Each row is a point on a tangle of strands that fork and nearly touch. The rows are in no order.
Two points are linked if the straight distance between their rows is under 113. Some points are linked to none.
z677: -47	43	-40	57	3	24	-11	31	12	15	-40	-40	-29	-12	19	-7	-4	-6	-46	5	32	21	-5	-15	-7
z226: 29	-8	-59	-15	25	-37	12	-37	39	9	-7	-1	-27	-6	-32	39	27	-21	20	-6	12	35	27	-8	-20
z236: 4	2	13	-6	-14	12	-18	50	-7	-10	-2	21	25	25	-10	-42	48	-11	-9	10	7	-11	10	-13	22
z535: 21	-3	-9	-4	-7	40	13	-7	4	-20	22	-23	-5	-25	-19	40	-23	-10	60	8	-8	61	-24	1	14
z461: -1	1	-45	12	11	17	-6	16	31	3	-30	-12	17	-14	-21	-3	51	-50	10	9	18	-1	13	-44	28
z4: 2	17	-16	4	0	52	25	-19	13	-15	-12	11	-6	-30	-24	17	-24	-31	54	36	-19	25	-15	-19	30
z76: -40	18	52	-25	1	-18	-29	19	-16	27	29	44	1	12	3	15	-16	28	-10	22	23	-14	-40	-8	-10
z863: 19	-57	30	-6	-14	-22	-25	-14	18	-6	23	-7	29	-5	-5	-26	15	37	1	-26	-36	-40	4	18	-29
z751: 8	24	81	22	-24	-2	8	-42	-9	-29	-1	-8	-24	-12	15	11	-16	-3	-7	-23	-6	13	-25	41	-47
z705: -10	7	-50	-20	-1	8	0	38	64	21	-31	-7	17	-34	-4	20	34	-21	27	27	10	-8	-9	-42	9
z519: -26	-7	-31	9	27	-2	2	-41	-30	5	-22	-14	-36	-8	-10	7	7	-45	-38	-28	5	-46	35	-14	30
z394: -28	42	-34	-11	21	5	77	-11	13	-27	11	4	-40	1	-23	15	-9	-36	-9	11	-30	32	5	5	26
z447: -7	-26	3	-27	7	-6	6	-15	-6	-45	26	-20	8	23	-55	-6	48	-3	9	5	-11	-4	17	12	30
z625: -30	-9	-31	6	5	7	18	13	13	24	-22	19	-31	-68	8	10	-4	-25	8	-6	3	-71	31	-51	-7
z900: -12	8	18	-14	10	-26	0	60	34	-26	42	-21	41	54	8	15	24	27	4	10	-13	38	-1	39	6
z342: 17	-17	1	10	-49	49	3	-13	-34	-26	-2	7	-23	-29	16	-27	-4	-17	-3	-45	-2	6	-10	24	22
z261: 34	14	52	31	-29	-5	-10	-48	-22	-36	-29	17	-21	14	8	-25	-13	10	-3	-39	-5	5	1	45	-27
z29: 8	17	3	-18	11	-14	-30	-37	-44	-20	32	6	-50	4	-48	-19	7	-21	-38	-25	41	-2	5	21	-13
z770: -6	-24	25	-13	-7	5	32	-43	-14	-35	2	-3	5	7	-63	4	-3	2	36	37	-44	-19	12	-5	32
z466: -20	-5	-66	1	6	16	5	43	34	28	-15	-27	29	-38	21	37	-26	-2	48	24	33	11	3	-29	18
z18: 12	-5	80	6	-34	6	-21	11	-9	-33	57	30	-10	-41	6	34	0	-13	25	2	13	-23	9	-4	4
z260: -19	-25	-25	-27	8	-9	-16	-19	32	-30	-13	-41	29	0	-56	-36	34	3	-5	-13	-31	-26	-11	3	22
z533: 11	-6	62	9	-54	28	6	-42	-67	-18	-47	41	-9	43	2	-9	-26	15	13	-49	-13	-3	-22	31	6
z970: -51	59	15	43	23	25	-40	4	-47	-8	-11	-48	29	5	-15	-32	-56	2	-29	-2	5	-3	-5	14	2
z745: -21	41	25	30	24	4	-57	46	-1	26	21	-24	38	15	23	17	-30	15	-2	26	1	11	-10	12	34
z197: -9	-6	23	-7	-14	-19	27	-53	-33	-40	-31	-41	-22	12	-56	-42	15	0	-10	-15	-22	17	-33	35	-7
z158: 20	-3	35	-32	36	-32	-29	14	11	46	25	46	34	54	17	7	3	17	-5	37	-34	-20	5	-7	3
z694: -45	57	-31	42	19	16	9	3	-21	8	-35	-17	-43	-22	-1	-21	-40	-20	-45	4	41	-20	3	-18	-14
z636: -16	22	7	-35	-1	-14	9	-51	23	-5	5	-2	-57	-38	-11	11	-13	-3	-28	-22	-17	2	-51	18	7
z969: 17	0	30	-1	4	-16	44	-21	6	3	5	8	8	21	44	41	5	4	3	10	-33	16	0	25	17
z458: 35	8	-19	-44	4	-14	23	-8	49	-5	13	35	-23	12	-33	0	46	-24	14	11	1	35	21	-4	-11
z200: 4	-3	24	45	-21	9	37	19	4	-21	19	-5	-1	-14	55	55	-9	4	12	-5	-12	16	11	19	20
z49: 7	42	27	-3	14	11	-34	-11	3	26	-36	9	36	39	-5	-42	2	7	-10	12	8	15	-31	-14	-24
z65: 15	-14	-39	47	-6	2	20	13	-11	-12	-15	-27	39	5	0	-34	13	-13	10	1	28	-5	75	6	-28
z355: -27	7	-26	-31	18	12	26	-5	-25	14	8	-23	14	9	18	14	-71	34	9	22	-22	8	-19	0	33
z854: 29	-59	17	-20	-36	-23	-7	-26	16	-19	25	-7	-23	-25	10	-17	22	19	-12	-39	-21	-22	8	25	-8
z417: -5	-15	-7	-22	-8	6	-41	45	-4	4	2	12	33	4	-35	-39	27	-5	28	38	12	-25	-2	-31	-2
z136: 25	-2	-18	9	21	9	-38	-39	17	22	-29	16	18	-26	-21	-10	-3	-28	31	4	-17	-53	45	-29	-17
z118: 34	-52	-6	-29	12	-8	-6	24	-21	33	23	10	-13	11	44	27	13	22	-10	-20	30	10	-11	-11	33
z934: 7	35	27	18	19	-53	-33	50	-13	11	54	22	7	3	-6	-25	-25	18	-6	18	-15	-41	26	-13	-63
z454: -3	16	0	51	7	-5	-8	12	-49	-8	-35	-26	16	30	0	-36	-3	5	-14	5	29	-19	50	9	-34
z427: -35	5	8	-20	11	-34	27	-39	-29	-38	-16	-35	-33	35	-65	-25	38	4	-9	11	22	20	-27	-3	-28
z783: -55	60	5	59	29	35	-28	14	-16	17	-42	-41	10	18	11	-20	-14	4	-45	16	14	26	-45	7	7
z327: 2	8	21	23	1	7	3	13	-25	-15	-28	2	1	32	4	-12	50	-30	-25	7	30	8	-13	-6	19
z318: 18	-39	-14	14	-31	36	-11	-17	22	-5	-12	-26	16	-49	8	-7	-17	22	36	-11	8	10	-8	-10	-39
z304: -25	-15	-46	-16	17	9	27	24	26	28	2	-29	33	-5	38	25	-37	26	18	18	-28	3	0	-1	35
z690: -7	-6	23	-12	-20	-19	-11	-20	-54	-45	50	15	-31	1	-32	7	-2	4	-14	-22	21	-20	19	36	1
z927: -10	4	-41	10	-9	5	46	-16	52	7	-21	-29	-16	-8	22	7	20	1	-21	-18	-16	51	-45	14	0
z536: 2	2	52	-19	28	-36	7	-25	-9	4	25	17	6	47	14	21	0	11	-11	15	-34	-17	2	23	8
z836: 24	-20	-13	-47	-3	3	6	-45	2	39	0	41	-24	10	19	-3	-47	40	0	-6	-37	-2	-10	0	15
z299: 39	-34	3	0	-14	26	-30	0	-46	22	6	14	4	1	42	-3	-5	-1	-1	-36	19	15	-13	6	34
z711: -13	-14	-19	-20	12	-3	-8	23	61	28	-35	14	-25	-67	22	44	22	-20	19	-2	10	-42	-15	-58	-13
z354: 36	-15	26	-18	3	6	13	-46	-46	43	-8	72	-24	29	7	-2	-46	21	8	5	-2	-16	28	-4	-2
z15: -23	2	-66	-5	22	-13	7	-8	18	11	-18	6	-36	-48	-14	18	6	-32	-28	-33	-17	-66	49	-13	8
z68: -25	-34	-6	-11	5	-7	-51	45	-20	12	23	-1	6	-27	-23	-10	-6	25	21	13	27	-59	3	-58	-4
z130: 28	-44	-24	-33	-3	-20	19	37	21	19	25	18	9	23	51	17	34	31	-13	-10	13	24	3	0	7
z773: 27	-12	-22	5	43	-10	-53	-3	-3	48	-46	19	7	-29	12	3	-10	-8	5	5	11	-49	28	-60	-36
z789: 58	-19	12	-12	25	-6	-2	-35	-15	54	-14	54	1	41	8	13	-6	12	25	15	11	5	33	-23	-14
z957: -1	26	10	-6	36	-13	-55	53	20	51	29	15	50	22	19	-5	-14	19	-24	32	-21	-21	-5	-9	7
z503: 16	29	12	-17	-13	11	-18	-12	21	-7	36	22	-34	-50	8	4	-30	-1	-26	-27	10	6	-18	19	-25
z797: -8	12	-8	42	-22	11	70	19	32	-1	-37	2	-11	10	66	1	18	-5	-35	7	7	56	-34	14	-15
z176: 5	-15	-23	-27	-9	-17	8	38	31	0	40	-8	37	34	30	6	28	24	-18	-3	-30	32	-5	48	39
z312: 9	17	45	21	-6	-27	-57	65	-15	3	50	14	15	-1	30	12	-28	34	-6	3	5	-23	16	28	-38
z809: 18	-25	31	1	-22	-13	-9	-9	11	-6	45	3	-32	-41	35	11	11	14	-42	-39	12	-3	-9	14	-10
z724: -14	19	77	-5	-5	-35	-50	65	-13	11	43	49	22	16	20	10	-16	31	9	20	7	-15	-38	9	-17
z153: 13	-45	-14	-37	-19	-14	-31	-32	36	-8	-7	-24	27	1	-57	-49	19	28	12	-8	-55	-29	2	15	-16
z950: 9	-7	-4	-3	-42	46	22	14	-55	-36	5	5	-47	-15	-14	0	-12	-17	8	-32	32	33	-27	13	14
z415: -32	10	-9	-33	1	10	72	9	-3	-9	9	19	-16	17	5	8	-6	-21	8	31	-32	-19	-1	-20	51
z641: -2	-10	-23	47	-35	10	40	49	19	13	-28	-1	12	-4	79	-6	20	-2	-24	9	33	20	-5	-9	-18
z363: -10	25	-18	-4	40	-1	-24	-56	-37	8	3	-6	-28	-6	-34	-6	-9	-23	-30	-15	19	-6	7	-9	9
z50: -11	19	38	1	-8	-5	3	63	-8	-37	2	-24	40	64	5	14	22	18	30	-1	-7	44	-26	33	12
z388: -24	11	16	-35	19	-38	44	-26	-38	1	-22	12	-12	57	-37	-18	10	7	-10	15	24	-9	1	-15	-30
z450: -1	-18	-45	49	15	-3	0	-13	18	-18	-10	-41	61	-4	-10	7	23	-31	13	-2	-8	8	61	13	-4
z611: 10	-14	-12	-3	8	10	19	0	-11	-12	18	-18	-30	-23	1	64	-28	17	31	-1	54	49	-6	9	2
z848: 46	-32	-16	13	-52	30	8	-38	40	4	-19	28	1	-24	-4	-15	41	-47	15	-21	-22	15	12	4	22
z119: 9	-2	-5	-40	-1	15	5	-23	-29	17	0	16	2	38	12	4	-46	49	9	-6	-28	39	-21	20	21
z386: -28	33	22	49	1	22	1	13	-67	-10	-38	-14	42	34	27	-41	-29	1	-6	-2	4	-14	14	14	-3
z257: -17	10	-8	-18	-1	-15	26	-50	40	0	-15	-32	-24	-27	3	6	2	-17	-19	-13	-47	38	-51	24	17
z222: 40	-28	-33	6	-8	-15	29	32	21	43	-6	14	17	29	72	-2	12	17	-11	-5	33	32	7	-13	-42
z328: 47	-29	1	-16	-32	-1	6	-28	66	7	18	54	-14	-27	-17	-2	41	-35	12	-7	-28	-1	22	1	-1
z297: 4	10	-24	27	31	29	-4	18	-19	10	-32	-17	7	27	-2	6	42	-30	-12	5	33	23	-14	-35	51
z766: -21	23	-70	-25	32	-21	-23	3	23	17	12	-24	-47	-11	-18	22	3	4	-54	-18	29	22	-9	1	17
z384: 15	-20	-11	30	-28	55	42	-29	15	-27	-35	-12	6	-23	-31	-10	26	-45	33	9	-23	18	-4	-3	20
z679: -27	5	-21	12	-13	16	-28	39	32	-27	6	-46	59	-2	-9	-43	-11	19	14	6	-20	-5	5	23	-13
z240: -24	8	-7	-54	6	-10	51	-19	3	16	-2	32	-25	36	-6	-18	12	-2	-29	25	-7	-15	-10	-22	2
z13: 8	5	36	19	-23	12	22	21	-11	-32	60	36	-17	-29	16	53	-16	-27	11	8	12	-3	43	10	15
z273: -7	11	41	24	-21	8	-9	44	-7	-42	0	-14	15	8	-6	16	-6	21	33	11	28	34	-47	16	-2
z179: 31	-6	-23	18	45	-35	-54	8	25	75	-21	0	54	-21	14	-16	-21	18	12	7	-27	-48	21	-39	-48
z55: -6	5	50	0	-10	12	22	-81	-29	-38	-23	-1	-20	19	-62	-14	-24	-1	22	3	-37	-4	-7	33	3
z425: -28	8	-20	-3	-1	-8	21	-1	15	-36	3	-24	-23	-22	-23	-9	5	-10	-8	-6	7	-10	15	-8	-41
z472: 11	-16	-30	22	10	-3	-8	-38	38	13	-9	-7	31	-22	-2	-2	1	-22	-4	-8	-53	-29	66	8	4
z301: 0	-6	63	-3	-32	7	-11	28	3	-37	13	4	8	-13	-6	3	9	6	39	9	29	-10	-18	-2	-12
z827: 16	30	-9	12	33	-36	-48	41	12	49	21	8	35	6	2	-36	-22	16	-9	29	-18	-35	27	-28	-43
z41: 11	-1	-12	21	-8	7	31	12	-43	-38	6	-43	-44	-9	0	29	2	0	4	-28	47	69	-24	16	5
z117: -32	-2	6	-29	2	-14	-19	12	-26	23	11	3	1	-2	3	5	-32	27	4	15	43	-33	-21	-48	-16

Follow the links from the first point to the second, and from the first to the third. Name the last point that the two ways share.
z611; z153; z18 -> z130
z724; z355; z519 -> z705
z119; z957; z519 -> z705
z641; z226; z957 -> z130
z450; z519; z536 -> z827
z200; z304; z677 -> z827

A fork is a point with three links, a tip a point with one. Leave the first point through the second and follow the links. Name the first fork or tip that comes.
z848; z384 -> z130
z797; z927 -> z394
z950; z41 -> z226
z386; z454 -> z827
z179; z773 -> z694
z690; z29 -> z705

A fork is a point with three links. Follow the links from the first point to the second and name the forks in between, in order.
z641; z536 -> z130
z117; z970 -> z827
z611; z179 -> z130 > z957 > z827
z158; z783 -> z957 > z827
